Each row is a point on a landscape with many valleys, with its height.
A ball rolls from a point to the lowest of its 5 nearest points, and stops where none of them is lower. Distance is the straight distance between rows; heights are no part of it.
(340): [183 141 160 146 100 136 122 173 160]  height 51.3
(508): [ 97 114 134  97 149 142 142  77 106]  height 34.2
(83): [138  97 145 109 134 129 148 136  91]  height 33.4
(264): [137 136 129  85 219 150 171 104 144]  height 25.8
(371): [161 102 143 130 122 123 131 170 102]  height 7.7
(1010): [153 107 144 137 104 119 137 175 138]  height 38.2
(316): [147 153 143 165  94  72 146 143 166]  height 59.0
(319): [145  89 144 117 157 167 130 176 127]  height 13.2
(169): [132 149 129 163  84  88 138 133 174]  height 51.0
(722): [ 71 113 105 117 132 158 114 106 112]  height 55.7
(317): [119  98 134 134  98 120 136 151 150]  height 33.7
(49): [202 152 145 162 112  97 118 179 148]  height 58.2
(66): [147 168 120 187 111  56 133 126 178]  height 36.6
(831): [142  95 147 141 106 123 135 168 157]  height 39.6
(308): [171 148 141  80 214 163 160  97 147]  height 22.1
(615): [170 113 152 109 146 157 120 159  91]  height 24.3
(973): [169 133 148  89 206 177 140 117 116]  height 23.1
(988): [115 206 125 180  90  90 123 101 190]  height 56.5
(50): [101  95 126 138 116 131 129 135 124]  height 22.7
(315): [114  94 143 107 137 133 153 130  99]  height 24.8
(402): [127 105 128 148  97 106 143 157 145]  height 17.5
(784): [ 93 119 122 112 117 126 130  99  84]  height 35.0
(1030): [157 105 147 134 115 124 133 172 128]  height 31.1
(491): [167 137 140 155  96  92 134 166 152]  height 52.4
(274): [ 87 141 118 101 118 143 114  62  89]  height 27.4
(254): [120 181 112 190  98  80 114 117 175]  height 28.7
(846): [152 126 154  80 193 159 156  94 125]  height 16.6
(927): [100 158  82 166  91  97  93 130 122]  height 48.6
(867): [110 107 144  89 157 139 163  79 115]  height 22.2
(804): [154 125 138  85 207 155 162  94 135]  height 19.4
(791): [141  86 139 112 151 151 145 160 123]  height 20.3
(193): [162  95 148 128 135 156 119 180 137]  height 25.1
(39): [ 88 101 123 120 119 135 137 114 103]  height 5.5
(635): [120 158  97 183  91  78 116 130 159]  height 2.6
(611): [130 123 131 156  91  87 136 155 147]  height 39.3
(434): [ 87 144  98 130  98 160  74 143 111]  height 68.6
(1025): [145 117 121 148 107  85 138 156 110]  height 46.7
(173): [106  91 132 121 135 133 143 142 121]  height 4.5
(268): [ 71 129 115  98 139 169 114  74 114]  height 13.7
(322): [131 152  98 177 105  66 125 135 138]  height 24.4
(521): [149 128 154  76 191 149 160  78 125]  height 13.5
(690): [ 87 144  99 126  95 138  92 122  94]  height 60.8
(62): [106 110 121 120 105 116 131 128 100]  height 42.0
(137): [115 137 103 158  95  82 121 140 110]  height 47.1
(1036): [108 127 115 163  82 106 116 139 145]  height 49.0
(192): [157 112 171 140  97 133 132 169 172]  height 50.6
(25): [ 95 142  92 150  95 105  93 120  94]  height 60.2
(1038): [100 115 122  96 190 147 165  91 128]  height 41.1
(477): [ 97  98 119 141 101 119 134 131 119]  height 36.1
(653): [113 136 102 170  81  89 114 140 140]  height 36.2
(1016): [131 128 139  86 192 143 161  61 140]  height 16.7
(1009): [127 182 102 197 109  66 107 113 183]  height 35.6
(464): [184 130 143 130 125 158  96 181 103]  height 34.0
(652): [ 88 120 102 150  82 125 106 139 138]  height 57.2
(533): [ 97 123 134  98 131 134 139  73  95]  height 34.9
(481): [ 82 160  97 110 104 149  82 105  89]  height 43.5
(1058): [ 94 162 110 109 113 148  96  77  79]  height 10.3
(747): [173 111 144 123 130 159 111 179 107]  height 24.7
(167): [108 104 127  91 181 154 163  90 121]  height 35.5
(278): [174 121 146 146 105 115 127 180 137]  height 43.4
(53): [164 129 135 155 100  78 130 169 138]  height 51.2
(591): [ 80 137 108 102 120 160 103  89 104]  height 63.8
(877): [172 158 135 170 109  73 135 160 162]  height 56.3
(18): [170 106 161 132 114 148 129 177 164]  height 41.7
(84): [ 71 127 107 104 153 172 119  74 125]  height 56.7
(894): [ 99 114 111 148  89 115 121 133 114]  height 49.7
(1056): [179 136 157  84 198 172 137 107 118]  height 19.9
(876): [177 133 153  72 198 156 151  84 133]  height 16.4
(675): [126 170 116 184  90  67 128 120 186]  height 29.6
(905): [162 101 146 120 144 157 124 170 108]  height 10.4
(754): [ 81 130 109 120 104 134 111 106  90]  height 50.1
(123): [ 78 105 120 109 140 149 128 101 103]  height 43.7
(728): [ 77 146 113  94 136 186  77  94 108]  height 82.7
(617): [130  87 146 117 123 131 146 159 115]  height 23.5
(586): [136 101 129  98 193 165 161 142 120]  height 19.7
(648): [121 207 103 189 108  90 105 106 191]  height 46.9
(669): [ 98 158  90 156  82 114  83 138 123]  height 57.7
(81): [122 115 122 141 101  92 139 145 102]  height 55.9
(541): [194 136 151 143 109 142 107 186 132]  height 43.6
(42): [128 105 145  87 145 130 153  99  93]  height 20.2
(445): [178 147 141  83 210 150 154  81 162]  height 26.7
(966): [ 79 128 116  93 163 160 142  66 130]  height 62.5
(681): [ 93 159  87 156  84 132  65 140 138]  height 63.7
(365): [116 101 146  94 158 131 152 101 103]  height 25.4
(126): [107 164  96 173  77 101  87 132 156]  height 63.2
(1008): [154 102 141 106 177 168 136 160 108]  height 13.1
(425): [119 200 115 176  97  95 104 108 192]  height 47.6
(377): [102  90 133 102 163 147 155 112 118]  height 34.5
(901): [185 120 150 142 119 169 100 188 132]  height 39.5
(518): [127 126 149  82 160 136 153  55 119]  height 8.8
(299): [161 150 126 168 100  68 137 152 160]  height 55.5
(175): [106 149  90 173  88  81 108 134 132]  height 33.8
(777): [ 89 147  87 139  95 125  89 125  92]  height 61.6
(364): [162 117 145  90 176 168 132 136  89]  height 21.6
(102): [136 101 153  90 167 151 146 132 102]  height 25.6
(903): [148 106 137  95 193 171 142 146 114]  height 16.9
(403): [102 111 133  94 170 152 157  76 124]  height 36.7
(637): [168 134 158 157  96 102 142 169 169]  height 57.3

For each start below, name the point where the ball stops.
(102) -> (905)
(541) -> (905)
(340) -> (905)
(434) -> (1058)
(973) -> (518)
(508) -> (518)
(894) -> (173)
(278) -> (371)
(25) -> (635)

Call two points neighbours if one is among the 5 nearest of the other. Go from one point of each pair to the other, from neighbour to neighbour, staying as low as possible. Name the highest point that can't be avoided.
(518) / (905) -> (973)
(402) / (39) -> (317)
(518) / (42) -> (867)
(1058) / (518) -> (533)
(635) / (371) -> (137)
(1058) / (268) -> (274)
